A landscape with many peaks, sampled at points; each row gives a point and its height.
From any point a climber steps to the highest of the 2 points nearest to it. It stops when none of these is higher. Distance is the straight distance between rows; heights are no part of it.
Q_475 (h 284): [127 141 119 123 146 127 151  99 126  93 101 195 133  98 164 134 139 110
  77 110  95 105 133 135 160 184 109 131 129 127 117  96 136 156 135  98
 118 125 136 112 133 135 138 141 100 148 166  74  43 145 127 138 130 123]
Q_134 (h 491): [167 150 110 110 212 129 199 110 159 169 172  94 136 107 108 108 130 127
 130 112 129 133 197 128 114 102 117 130 142 126 128  87 202 120 150 116
 109  64 121 207 139 141 129  81 112 115 160 109 101 134 104 102 137 115]
Q_348 (h 328): [141 144  77 117 167 138 199 138 112  88 116 126 100  56 142 104 120 130
 127 130 153 137 152  83 147 100  66 164 159  79 117 113 118 143 181 128
 151  93 121 176 145 151 101 117 133 143 138  98 104 114 157 136 157 162]
Q_755 (h 308): [123 105 152 106 123 118 100 156 129 137 129 156 126 158 149 147 148  95
 150 165 127 118 109 115 129 131 137 129 143 111 122 133 114 158 105 115
 132 138  92  97 137 127 102 131  97 144 113 114 130 133 143 160 120 142]
Q_536 (h 249): [162 114 105 143 140 166 180 111 155 148 159  84 145  85 121  88 105 122
 147  91 130 144 137 124  91  90 159 126 106 153 160 120 154  84 135 141
 103 110 149 152  78 128 121  96 137  79 184 135 149 132  90  66  68 100]
Q_743 (h 272): [213 123  92 137 146 155 157 117 114  93 104 102 129  64 122 110  76 113
 165 110 138 168 128 116 138 102 131 106 158 160 141 100 158 121 143 106
 147  95 123 171 109 126  78 102 135 132 185 123 146 102 114  63 105 110]
Q_109 (h 217): [175 134  86 160  81 167 179 100 178 155 107 104 140  70  96 115  93 123
 152  77 148  81 131  58 121  89 146 141 130 127 113  93 188  96  93 147
 108 152 144 108 117  79 139 115 179  93 203 166 149  92 106 121  90  72]
Q_525 (h 251): [133 116 112  78 149 130 152 188 144 153 141 114 141 124 112 135 141 113
 143 124 108 144 152 134 132 131 113 139 107 111 131 135 134 129 153 120
 138  89 139 175 117 137 111  99 115 103 108  95  86 157 139 111 143 140]
Q_518 (h 498): [ 97 128  93 104 185 163 183 110 143 156 156 140 118 134 106 108 129 147
  97 121 112 133 174 155  94 110 112 172  86 151 136 123 156 130 123 133
 114  63 148 181 123 123 141  98 143  56 133 102  59 148 141 129 167 130]
Q_965 (h 832): [114 109 166 133  68  68  96 181 128 117 122 113 117 118 119 119  84 107
 169 161 169 146 116 174  86  97 146 106 109 159 142 144 120  95  94 160
 154 148 127 102 130 121 123 151 123  93 161  99 197  97 121 138  88 119]
Q_482 (h 351): [ 88 142 158 145 130 121 129  83  86 111 113 146 135  86 119 129 115 131
 117 117 122 142 108 120 102 108 137 155 137 152 143 164  68 125 153 128
  94 177 158 136 127 151 101 158 121 148  81 168 178 119 128 133 155 116]
Q_164 (h 597): [202  88 184 135 131 109  45 113 116 170 116  97 126 147 151 204  78 101
 150 166 100 161 101 123  86 100 151  42 151 163 137 117  85 127 119 105
 130 149 142 127 170 125  89 114  63 157  89 130 157 139 113 113 129 101]
Q_906 (h 601): [111 153 129 146  93  98 120 132 137  75  94 169 110 125 165 167 108 119
 129 123 158 103 112 164 147 181 105 151  98 143  89 138 115 119 117 144
 166 146 145 107 154 120 155 198 142 151 159  91 123 122 161 156  90 152]
Q_939 (h 274): [194 126 126 121 170 146 159 106 145 144 151  73 151 113 124 113 140 120
 143  92 121 153 152 166  96 119 148 131 114 158 159 125 151 119 148 113
 119 102 152 192  83 158 113 104 117 100 112 116 118 158  78  55  89 115]
Q_669 (h 160): [137 119 120 129 171 130 194  98 146 126 164 116 150 114 110 136 154 132
 101 102  91 130 185 122  68 120 156 156  99 155 138 136 136 151 151 139
  89 123 142 198 113 143 140 146 123  63  74 135 126 190  84  82 155 137]
Q_683 (h 352): [205 151 130 130 151 146 110  87 163 153 162 120 145 158  97 169 121 119
 142  98  52 146 138 144  78 137 165 176  89 195 131 134 123 112 123 100
 107 140 191 139 136 129 159 135 116  96 112 140  79 180  94  78 185  92]
Q_72 (h 497): [ 84  94 141 152  71  71 108 140 131 158 164  98 133 145 116 101  91 186
  67 174 170 187 113 145 121 115 159 127 128 101 146 181 138 176 115 156
 137 142  75  99 113  98 176 132 114 124 151 162 170 110 128 175 134 154]
Q_515 (h 390): [ 81 123 127 128 190 133 144 124 149 190 151 134 104 135 139  63 147 153
 122 148 155 137 120 155 119 117 106 143 133 116 117 127 145 118 143 168
 112 101  86 119 125 113 130  76 145  86 125 143 114  85 157 148 187 125]
Q_165 (h 442): [106 103 139 132  99  54 101 157 130 118 141 138 105 117 110 128  76 117
 103 194 164 149 122 148 124  94 152 123 133  99 114 149 146 168 111 134
 179 112  67  81 140  60 148 143 116 107 178 117 151  96 136 191  99 149]
Q_456 (h 277): [192 156 112 125 130 134 119  87 139 150 100 144 144 103 113  95 132 101
 127  86 102  99 158 110 182 166 126  93 187 159 112  83 198 129  90  80
 120 126 128  90 119  90 128 103 128 169 202 118  64 120  84  95 107  51]
Q_879 (h 313): [183 137 133 116 147 116 105 102 128 134 110 178 146 143 111 121 131 100
 105 130  91 133 161 136 180 177 141  83 172 136 115  69 170 146  87  74
 111 118 112 103 160 108 125 114 101 175 174  64  47 125  91 109 128  99]
Q_588 (h 555): [ 66 135 183 152  88  73 114 117 104 137 123  72 143 107 104 109 106 160
 112 177 150 184  93 142 117  93 144 114 137 158 137 166 106 127 147 153
 106 155 130 133  82 141 144 144  99 119 165 155 175  68 122 127 138 141]
Q_587 (h 356): [ 75 127 151 117 163 133 110 139 139 192 170 151 112 151 169  81 182 154
 132 170 153 133 100 102 166 114 115 127 153  87 110 124 139 121 127 166
 118 107  60  87 129 131 134  92 152 137 110 155 142 104 169 160 169 126]
Q_449 (h 379): [115 156 105 106 204 140 181 132 140 120 117 131  98  85 135  96 115 120
 102 142 113 111 175 132 124 121  48 140 136  80 119 135 121 118 158 142
 124  67 151 187 149 132 125 100 129 121 127  94  79 135 123 133 182 145]
Q_679 (h 117): [177 102 142 165 159 161 107  77 123 173 171  74 160 151 131 131 124 149
 130 103 113 171  98 165  78 111 147 110 113 199 174 130 122 107 131 134
  94 103 168 129  68 136 151 125 140  72 160 134 144 165  25  92 115  93]
Q_364 (h 431): [166 144 113 111 205 135 173 131 127 167 157 110 146 104  97 113 157 142
 139 122 121 154 156  94 139 100  87 108 166 108 129  74 176 143 176  94
 108  75 114 203 136 160 115  65  90 143 119 106 107 139 126  97 169 133]
Q_189 (h 230): [177 124  92 140 130 175 159  83 183 184 131 126 150  88  92 108 116  95
 123  85 115  59 172  66 134 127 134 129 133 139  96  96 190 111  80 125
  95 116 146 105 117  76 147  97 157  93 210 162 100 117  92 123 107  44]
Q_838 (h 667): [111 133 143 166  61  86 123 164 124 132 118 150 143 139 142 138 137  98
 192  89 162 102 119 145 104 153 139 155 127 157 136 136 108 106  97 146
 111 185 140  66 135 151 143 179 152 139 129 110 158 121 134 146  83  95]
Q_116 (h 387): [142 127 132 122 169 143 139  99 115  86 115 145 141  94 112 144 120 120
 110  99  89 121 138 123 100 138 130 170 147 136 137 149  89 147 160  96
 120 168 173 138 132 136  91 136 100 152  72 145 133 145 101 112 168 135]
Q_13 (h 430): [155 111  96 134 173 164 129 100 100  69  88 134 141 106  89 147 138 104
  78  74 115 133 136 114 120 163 129 141 162 109 153 121 100 162 150  77
 110 182 141 139 130 131 103 108  98 184  45 163 116 175 109 123 179 173]
Q_885 (h 199): [ 86 148 145  82 139 129  86 162 151  85  87 184  93 213 177 173 164 172
  90 142  92  70 134 171 172 186 100 106 109 118 139 112 105 125  82 154
 134  94 153  98 120 137 176 144 149 109 111 126  64 135 162 153 129 138]
Q_160 (h 218): [ 91 154 111 108  98 142 127 172 136 111 152 137 140 138 145 118 188 131
 184 113 170 115 117 105 142 117 108 155 119  90 141 124 114 114 116 153
 168 136  99 156 136 153 110 154 181 182  84 121 207 109 174 114 113 143]
Q_266 (h 490): [123 115 127 155 127 122 153  92 137 109 114 121 144  85 120 132  83  93
 126 103 113 151 124 146  96 128 152 162  73 162 126 151 140 105 148 127
 125 144 174 134 110 123 139 145 119  81 168 107 135 142  98  97 121 109]
Q_509 (h 756): [ 99 122 140 129  49  73  98 176 124  99 139 125  97 135 103 121  87 143
 147 156 154 156 116 180 110 129 130 134  74 128 137 163 123 113  94 149
 196 140 134 128 136  94 140 156 127 113 169 106 176 123 143 139  88 173]
Q_610 (h 27): [129  97 178  92 102 122  74 159 137 170 139 102 128 208 133 175 130 110
 158 167 130 124 146 131  88  93 176 117  98 102 122 148 143 149  92 104
 167 139 108  82 144  99 112 140  98  81  92 147 131 126 163 191 117 159]
Q_650 (h 132): [142 102 127 153 142 174 148  62 123 155 190  71 168 154 125  95 148 121
 127 101 126 165 133 137  73 105 169 148 107 185 158 142 127 109 124 133
  76  95 165 125  47 139 157  91 123  36 136 127 143 166  62  78  92 110]
Q_781 (h 250): [218 159 102 143 138 167 145  68 137 164 124 131 144 109  97 104 123 104
 103  87  98 109 162  87 139 143 141 111 136 146  88 104 198 105  87  81
 105 140 132 104 129  87 137 119 156 134 188 145  78 133  54  82  90  41]
Q_409 (h 75): [106 155 137 111 128 154  71 155 110 102  83 147  99 220 171 185 119 156
 109 142  92  67 150 122 178 162 123 116 135  62  92 111  83 153 127 119
 139 122 117  87 150 102 149 154 107 118  92 159  88 136 160 196 131 171]
Q_195 (h 347): [ 75 122 154 100 160 142 104 149 163 151 133 157  96 188 198 108 190 107
 137 200 105  85 123 158 158 116  95  95 164  99 134  99 115 127  93 147
 110 112  84  83 140 144 123 124 123 126 121 118  95 114 139 164 138 136]
Q_44 (h 192): [109 117 153 155 125 132 176  79 121 167 165  97 139 114 129 108 169 147
 143 118 137 175 122  61  75 107 150 164 107 165 124 157  95 129 154 162
  58 130 124 123  86 136 135 126 145  91 108 176 159 119 126 110 147 133]
Q_730 (h 488): [148 122  96 111 148 167 113 116  70 109 113 103 141 132  76 156 167 116
  90  93 110 126 142  98 147 163 122 110 205 100 144  95  91 179 144  62
  97 139 117 154 154 148 112  66  95 189  47 147 114 179 115 132 193 204]
Q_888 (h 236): [129 124 128 170 118 162 168  96 137 148 139  59 144  85 138  96  94 123
 173  79 138 163 125  98 107  81 147 121 109 168 183 114 133  86 114 163
  90 118 140 107  76 132 136 104 148  77 197 179 176  63  94 103  91  82]
Q_968 (h 98): [102 123 126 144  54  89  67 119  83 136 139 101 138 147 107 139  97 144
 116 163 130 106 117 134 156 114 145  95 117  70  78 170  68 175 149 130
 146 158 105 104 140 134 136 159 102 150 119 207 172 128 147 191 143 172]
Q_345 (h 37): [120 102 154 105 109 156  71 143 122 168 130  87 112 222 122 175 120 118
 166 148  92 116 128 123 135 118 196 128 101 114 111 157 125 145 147 103
 142 124 128 101 149 121 119 115  94 105  53 202 117 137 173 167 134 135]
Q_28 (h 237): [ 90 146 169 107  70 123  86 159 113  95 140 148 124 159 135 131 175 101
 184 146 147 120  88 107 145 113 131 112 135 114 113 125  88 115 101 151
 171 179 103 123 137 144  90 161 131 174  92 124 220 104 168 134 109 146]
Q_680 (h 739): [ 86 121 163 163  49  47  98 154 156 125 134 118 128 163 117 128 118 113
 156 149 195 119 119 165  82 124 149 152 126 159 142 149 132 115  66 163
 146 156 134  68 136 127 175 192 153 168 129 108 170 115 128 172  96 112]
Q_989 (h 516): [100 121 153 124 114 113 135 131 104 125 122  80 133 110 136 101 110 138
 123 144 145 178  93 139 143  71 121 139 102 154 151 168 103 114 164 143
 134 148 119 157  69 141 129 142 111 130 145 148 165  79 145  88 109 153]
Q_897 (h 124): [ 91 110 129 114  89 105  90 148  99 152 151 113 139 194 107 133 147 189
 100 148 140 125 114 144 159 127 162 139  80 103  94 190 107 143 160 133
 148 141 102 117 112 118 160 120 135 128  83 199 161 142 172 169 162 142]
Q_975 (h 178): [ 91 130 115 117 148 158 122 147 126  98 107 122 137 152 114 145 160 127
 139  91 139 101 125 121 157 158 124 188 103  80 139 166  92 136 175 120
 157 153 120 133 136 130 111 125 145 168  48 142 166 126 157 144 126 138]
Q_725 (h 386): [100 150 127 106 171 149 121 161 137 108 126 178  89 133 195 101 183 132
 107 161 127  68 121 138 185 131  64 129 158  69 131 106  92 137 123 150
 117 101 111 122 144 153 120 119 128 145 102 107  95 125 145 143 163 143]
Q_104 (h 572): [ 92 140  96 137  81 128 142 128 140 100 119 177 122  99 143 161 153 100
 136  77 151  81 117 127 113 167 117 152  83 128 121 134 135 100 110 138
 154 159 150 115 153 143 144 175 172 151 160  89 122 143 125 129  88 114]
Q_547 (h 221): [ 95 136 144 126 139  93 146 162 155  75  88 221  86 152 200 156 154 174
  96 131  84  84 126 176 170 186  89  98 125 129 146  96 118 106  86 126
 130 105 143 110 118 149 169 119 133 123 150  97  93 129 140 136 108 135]
Q_377 (h 312): [107 144 132 127 186 141 172  83 129 112  98 174 134  79 152 110 121 134
  96 113 127 129 125  97 149 138  84 146 142 127 101  87 141 146 157 124
  81 117  99 123 129 105 123 130 124 132 160 115  68 123 135 148 147 128]
Q_768 (h 63): [101 165 162 117 128 144  65 144 121 119  67 129 113 208 132 188 117 195
 108 110  87  78 147 142 152 153 128 114 119 111 100 109 114 183 137 133
 105 156 123  93 141 118 157 142 109 112  68 201  64 130 184 195 138 121]
Q_368 (h 329): [ 91 114 170 109 141 117  92 159 137 163 158 145 120 165 174 140 192 111
 142 186 131 109 121  96 152  95 151 102 172  81 101 136 130 151 108 134
 127 140  65  76 139 133 122 135 116 113 107 136 136 114 153 194 147 137]
Q_715 (h 534): [ 96  93 114 137  56  96  84 164 161 167 169 120 134 190 128 130 111 190
  74 185 172 161 121 152 147 117 154 132  92  87 157 173 134 152  90 145
 188 134  79 113 134  78 154 150 152 128 117 147 160 127 166 161 140 155]
Q_591 (h 473): [ 72 136 110 118 109 128 121 180 147 158 147 169 125 148 146 122 153 117
 149 128 163 111 119 154 129 151 116 161  75 120 127 141 121 118 105 142
 154 122 113 124 128 114 141 142 159 115 109 107 121 137 176 146 127 124]
Q_615 (h 260): [137 140 132 149 102 104 166 112 124  81  93 186 129 103 172 131 133  96
 136 110 124  97 132 136 157 171 138 114 176 151 119  80 155 155 106  98
 121 136 128  93 128 135 111 143 108 167 195  83  88 137 130 137  79 122]
Q_886 (h 380): [145 151 105 128 201 164 182  96 135 150 133 122 122  93 135  95 131 148
 148 126 125 152 137  70 142  97  82 120 176  96 124  55 159 141 187 118
  90  93 107 148 141 147 112  81 115 155 125 118  98 116 155 135 186 148]
Q_21 (h 326): [114 119 170 125 137 118 111  93  60 111 108 119 138  87 116 127 113 140
 121 139 112 157  59 109 130  94 114 116 175 180 158 161  66 132 165 114
  93 172 170 154 118 170  92 126  92 147 121 150 187  99 140 135 161 138]
Q_238 (h 177): [ 95 137 121 140 161 136 176  90 117 129 151 134 154 110 137 145 150 149
 110 107 115 136 143  98  63 126 147 175  72 148 101 151  95 147 168 144
  70 149 125 152  98 137 132 151 136  99  62 165 138 147 129 117 156 136]
Q_996 (h 533): [137 112  92 127 109 131 158 128 128  91 112 155 131  80 110 127 117  85
 143  76 123 109 121 143 106 143 126 144  97 150 120 146 151 102 126 123
 159 149 174 138 155 134 130 150 162 130 185  88 130 149 118  92 100 139]
Q_436 (h 618): [111 146  99 163  59 126 152 135 124 143 120 161 138  94 134 115 130  96
 163  77 156  92 103 117 112 122 108 144 126 147 136 133 145  90 103 159
 109 182 157  93 144 155 140 171 159 161 137 111 143 125 135 114  71 119]
Q_308 (h 368): [203 152 109  89 145 132 106 119 105  93 112 171 134 151 105  98 160  97
  76 142  89 151 168 137 169 162  98  90 175  97 126  58 149 136  90  67
 125  81 143 164 182 122 108  94 101 199 142  58  57 148  84  86 148 141]
Q_228 (h 428): [ 91 146 117  96 136 131 118 176 141 117 139 178 119 138 155 111 202 122
 152 133 132  64 125 144 170 144  92 142 118 102 128 110 120 116 117 156
 146 101 116 124 147 136 107 131 135 149  92  78 125 140 141 145 127 143]
Q_920 (h 571): [195 120  96 123 149 119 123 116  73 141 134  86 127 109  78 151 175 132
 115 124 123 176 128  85 140 142  97  93 188 128 144 117 130 160 165  75
 105 129 134 183 146 151  98  75  85 170  43 140 136 176 101  90 164 188]
Q_773 (h 435): [168 142 105  91 159 146 138 118 141 129 129 161 120  95 110  93 138 114
  98 137 103 135 185 134 143 163  85 113 164  95 120  80 173 138 119 101
 123  83 144 167 174 132 122  98 128 174 150  62  61 150 101 111 157 120]
Q_988 (h 599): [ 83 143 169 163  93  73 127 109 113 134  84 116 125  76 131 119  85 124
 115 175 162 154  82 143 115 102 138 138 156 144 106 153 110 151 146 146
 106 169 124 112 120 137 124 178  96 154 150 141 159  83 131 156 139 120]
Q_287 (h 282): [115 111 140  65 143 159 104 187 136 149 134 138 129 187 125 155 157  99
 152 142  93 118 141 127 140 134 133 140 114  86 118 135 122 140 126 105
 143 121 125 132 125 134 102 108 107 121  77 117 107 164 144 139 148 133]
Q_203 (h 86): [120 144 111 135 101 112  68 131 111 108 117 135 125 181 158 178 103 141
 118 159 130  64 141 119 175 137 142 108 136  47  73 145  60 165 128 121
 138 140 113  82 158 110 134 163 111 145  99 173 123 141 132 198 132 179]
Q_426 (h 469): [105  97 147 142  91  56 113 142 102 169 124  88 128 139 109 125  64 149
 110 189 144 165 105 149 111  99 155 124 121 120 130 157 147 168 149 118
 130 134  58  89 127  77 162 134  95  91 160 132 145 108 121 170 129 159]
Q_962 (h 679): [168 100 198 140 142  84  75 132 145 165  99 107 123 163 134 177 101  81
 172 163 122 158 136 131  65 119 185  69 162 154 116 116 126 129 110  99
 114 144 124  91 137 147 122 131  78 136  90 104 125 146 108 158 104  76]
Q_465 (h 654): [102 141 144 156  91  95 124 115 138  92  91 150 115  79 146 129  99 104
 124 152 169 115 105 138 134 140 124 156 142 132  98 134 122 131 116 157
 150 156 113 104 140 113 143 182 122 174 176  97 132  74 149 164 104 137]
Q_18 (h 763): [134  98 178 127  99  83  82 166 138 129 104 105 128 155 143 134 118  73
 193 165 151 153 115 153  76  97 178 100 129 141 128 140 130 111  96 125
 129 150 103  84 122 134 102 133 110 101 134 106 170 125 126 154  88  85]
Q_450 (h 161): [113 163 160 142 122  87  81 154 166  92 121 147 114 180 182 167 124 185
  64 154 167  92 110 150 164 192 117 137 111 114 117 127 115 131 111 129
 182 150 125 108 116  94 183 206 148 154  94 118 112 118 145 157  89 143]
Q_469 (h 50): [109 138 167 103 130 169  82 143 112 152  93  96 115 218 106 176 117 134
 138 107  93 102 129 134 136 161 163 127 115 131  89 139 123 174 158 115
  99 152 127  96 146 146 162 126  93 114  46 186  80 148 176 158 156 113]
Q_107 (h 297): [147 133  94 132 142 128 198 111 120 106 119 110 144  67 129  99  82 123
 137 110 128 155 132 103 129  94 111 147 129 120 132 117 139 142 180 127
 125 106 136 173 123 118 101 120 131 128 164 110 128 108 133 101 121 147]
Q_744 (h 211): [148 131 102 160  78 166 150  96 143 122  77 133 121  27 102 115  78 103
 160  92 122 120 122  83 114  89 152 112 151 166 144 116 159  69 115 141
 115 155 155 114 120 122 105 140 173 117 221 159 156  90  93  96  72  68]
Q_718 (h 311): [200 136 114 115 174 128 138  96 146 143 159 116 158 113 109 147 124 118
 114  98  68 139 164 153  96 119 158 162 106 156 159 150 142 104 135  91
 137 142 179 181 126 143 145 131 127 104 115 126 108 181  70  46 140  98]
Q_252 (h 240): [102 131 121 161 125  83 164 141 151  93 101 194 102 126 206 128 148 131
 120 123 119  68 137 148 159 194 109 104 157 150 140  82 160 117 102 121
 132 113 129  80 138 130 166 147 140 132 187  94 101 108 146 139  82 121]
Q_181 (h 524): [ 87 144 102 133 144 141 129 157 175 147 179 176 116 128 164  93 159 165
 119 129 196 126 102 138 148 141  85 158 104  81 118 135 129  95 106 159
 169 108  92 131 136 102 150 147 188 156 118 112 163  89 166 136 141 140]
Q_320 (h 275): [129 132 134 128  83 156 102 141  95  69  94 139 119 116 118 131 103 108
 135 162 148 122  77  93 159 119 113 129 174 107 155 146  46 128 140 134
 146 144 146 138 123 162  67 134 107 162  85 140 189 114 158 128 137 173]
Q_776 (h 443): [129 132 129 141 142 142 160  89 148 150 132 128 139 157 106 179 100 117
 111 112 106 161 135 139  90 139 142 172  71 165 100 146 136 150 126 138
  84 138 132 127 112 121 157 157 134  65 128 118  61 173 135 122 169  91]
Q_336 (h 248): [232 113  86 161 118 152 134 122  95  87  97 116 118  66 121 123  56 132
 150 137 124 158  93 148 151 136 127  73 166 186 148 112 137  99 123 113
 150 129 144 164 137 138  77 114 163 164 197 113 155 126  81  48 100  91]
Q_69 (h 530): [229 122 151 133 143 133  55 125  98 144 121 131 143 144 130 178 124 109
 140 159 105 177 115 127 119 134 159  61 165 134 135 123  91 124 117  87
 138 149 148 142 158 127  72  83  79 168  44 115 155 156 111  79 137 125]
Q_262 (h 579): [ 94 124 113 121 112 128 102 168 153 149 186 136 139 165 144 104 155 198
  87 152 171 139 103 144 178 122 119 124  94  59 128 173 108 124 126 158
 177 108  64 139 135  82 150 140 173 140 122 150 161 120 155 140 149 144]
Q_161 (h 437): [110 142 111 115 188 141 166 134 151 171 134 148 112 107 137  76 124 139
 125 144 121 115 145 151 137 134  84 151 104 107 121 117 163 137 153 147
 120  71 122 144 138 128 129  94 138 105 154  97  69 108 139 154 161 135]
Q_388 (h 514): [150 131  77  91 115 158 144 155 121 104 118 183 116  92 117  98 149 106
 138  97 106  90 168 116 135 167  78  88 159 104 114  92 174 108 111 102
 139 100 168 143 176 143 121 115 145 165 188  56  77 182 105  99 125 122]
Q_514 (h 227): [182 117  99 165 100 156 127 129 104  91  85 155 120  38  94 105  61 128
 148 103 126 120  89 141 128 100 120  75 181 189 145 120 146  86 105 129
 144 167 157 129 156 147  89 133 164 144 205 121 148 122  97  83  91  82]
Q_180 (h 145): [148 116 110 166 143 145 183  79 149 139 185  94 157 131 114  90 133 117
 110 101 103 136 167 132  73 112 174 168  90 151 143 129 139 122 143 148
  99  88 163 165  81 124 166 134 131  33 117 137 120 182  87  68 106 121]
Q_691 (h 179): [ 72 148 128 117 147 120  82 157 148 118 127 184 123 212 172 153 156 166
  89 136 152  89 124 172 167 189 103 139  90 119 116 143 127 100  85 167
 167 110 136 109 121 107 176 173 172 128  88 121  78 124 160 166 115 111]
Q_127 (h 254): [132 137 126 110  84 165 105 164  94  56 138 158 113 142 130 142 173 101
 180 137 141  96  93  92 170 127 107 113 155 103 138 103  72 131  97 123
 155 144 119 125 147 163  61 131 136 146  80 102 201 130 155 130 118 179]
Q_846 (h 585): [155 118  61 115 113 147 171 159 122 124 132 160 124  67  96 109 132 105
 141  74 117 103 137 121 131 153 103  96  99 135 100 107 195  92 115 119
 143 123 150 147 152 128 123 122 155 124 205  88 101 160 122  90  95  82]
Q_607 (h 222): [117  98 173 131 129 155 145  92 125 142 162  31 116  95 146 102 142 149
 156 107 137 205 101  98  89  84 138 104 129 195 185 127 123  68 135 167
  70 109 151 109  48 175 148 103 138  91 172 164 168  87 100  98 108  88]
Q_850 (h 420): [100 105 143 137  56  83 108 177 140  73 116 127  99  88 105 118  76 111
 141 189 171 141 120 130 114 110 133 109 142 124 119 134 154 126  82 152
 190 125  68 108 160  79 128 142 138 121 214 102 179  64 127 170  83 144]
Q_248 (h 206): [103 116 172 133 111 134 178  80 121 158 187  49 135 132 145  81 168 162
 139 119 163 196 116  73  95  87 153 136 105 161 161 146 141 103 158 163
  81 115 133 110  54 153 141  96 156  92 138 165 163  85 140  99 110 142]
Q_659 (h 197): [ 88 147 100 105 139 122 150 179 132  83 134 122 117 136 129 149 167 127
 133 101 168 103 138 126 129 147  98 183  94  82 144 153 104 110 153 144
 190 123 132 184 132 134 102 152 159 157  56 118 182 132 137 121  99 158]
Q_277 (h 494): [208 117 124 143 150 125 106 126  80 151 125 103 140 121 125 150 138 118
 139 147 127 188  94 112 139 125 126  47 171 156 129 124 119 149 152  85
  91 130 109 155 135 148  93  59  89 170  81 115 159 163 114  67 122 141]
Q_67 (h 140): [ 72 125 107 115 141 152 116 163 110 130 141 108 140 200 109 158 131 177
  97 117 144 110 152 148 152 132 136 171  75 103 118 179 121 141 159 142
 158 117 126 149 124 108 145 127 158 111  54 176 104 145 180 148 150 136]
Q_816 (h 397): [ 82 134 134 156  81  93 146 143 146 101 117 117 117  81 105  99  79 127
 142 149 174 165  99 145 126 116 126 143 122 153 133 137 157 100 102 172
 186 150 103 132 114  85 143 139 145 135 209 131 181  29 135 120  99 144]
Q_999 (h 400): [187 117 149 172 135 110 123 103 137 174 142  90 133 189  96 169 104 106
 137 110  97 151 125 146  84 141 174 153 105 192 118 120 150 142 116 125
  91 149 150 104 109 126 153 117 110  82 135 116  77 155  93 119 176  71]
Q_23 (h 301): [128  96 146 120 131 141 102 122  53  96  93  97 126 118  96 134 100 133
 132 141  95 123  87 105 150 119 122 109 173 144 169 163  31 149 183 107
 124 155 186 140 123 154  76 114 102 158  90 178 187 124 137 150 162 164]
Q_494 (h 111): [109  95 146 115  58  96  65 110  76 155 145  64 143 183  95 123 131 172
 124 150 110 119 134 134 132 123 175  78  90 128 119 185  87 142 176 116
 145 145  99 116 125 126 147 129 115 122 113 221 185 138 147 169 135 176]
Q_577 (h 340): [137 154 110 136 187 158 170  89 135 108 107 166 111  91 175  85 138 156
 105 113 134  97 107 106 170 116  59 133 176  90 116  55 155 132 159 153
 109  96 110 110 134 135 115 113 120 161 151 114  92  90 152 143 171 154]
Q_159 (h 159): [ 88 140 103 102 176 150 145 138 144  85 116 113 132 145 100 166 140 146
 106  94 119 113 182 130 113 149 138 189  96  88 142 154 122 133 157 134
 151 140 137 170 127 133 125 136 147 120  34 171 112 155 125 136 129 140]
Q_399 (h 573): [152 135 116  90 182 139 178 118 158 151 165 117 143 128  85 126 153 137
  97 111  89 144 187 147  91 123 123 147  98 134 127 115 177 134 124 107
 119  55 151 200 142 156 133  91 139 107 129  98  48 164  99  96 163 103]

Where does a climber stop that starts at each point below?
Q_897 => Q_920
Q_23 => Q_920
Q_744 => Q_161
Q_885 => Q_399
Q_109 => Q_846
Q_345 => Q_920

Call two points neighbours if one is among the 2 nearest of the other. Go from one point of each pair to the other, from neighbour to neighbour, staying as high as possible. Name the lowest point that can't be avoided.
Q_920, Q_161 => Q_368
Q_262, Q_920 => Q_850
Q_920, Q_465 => Q_277
Q_465, Q_965 => Q_104
Q_846, Q_965 => Q_996
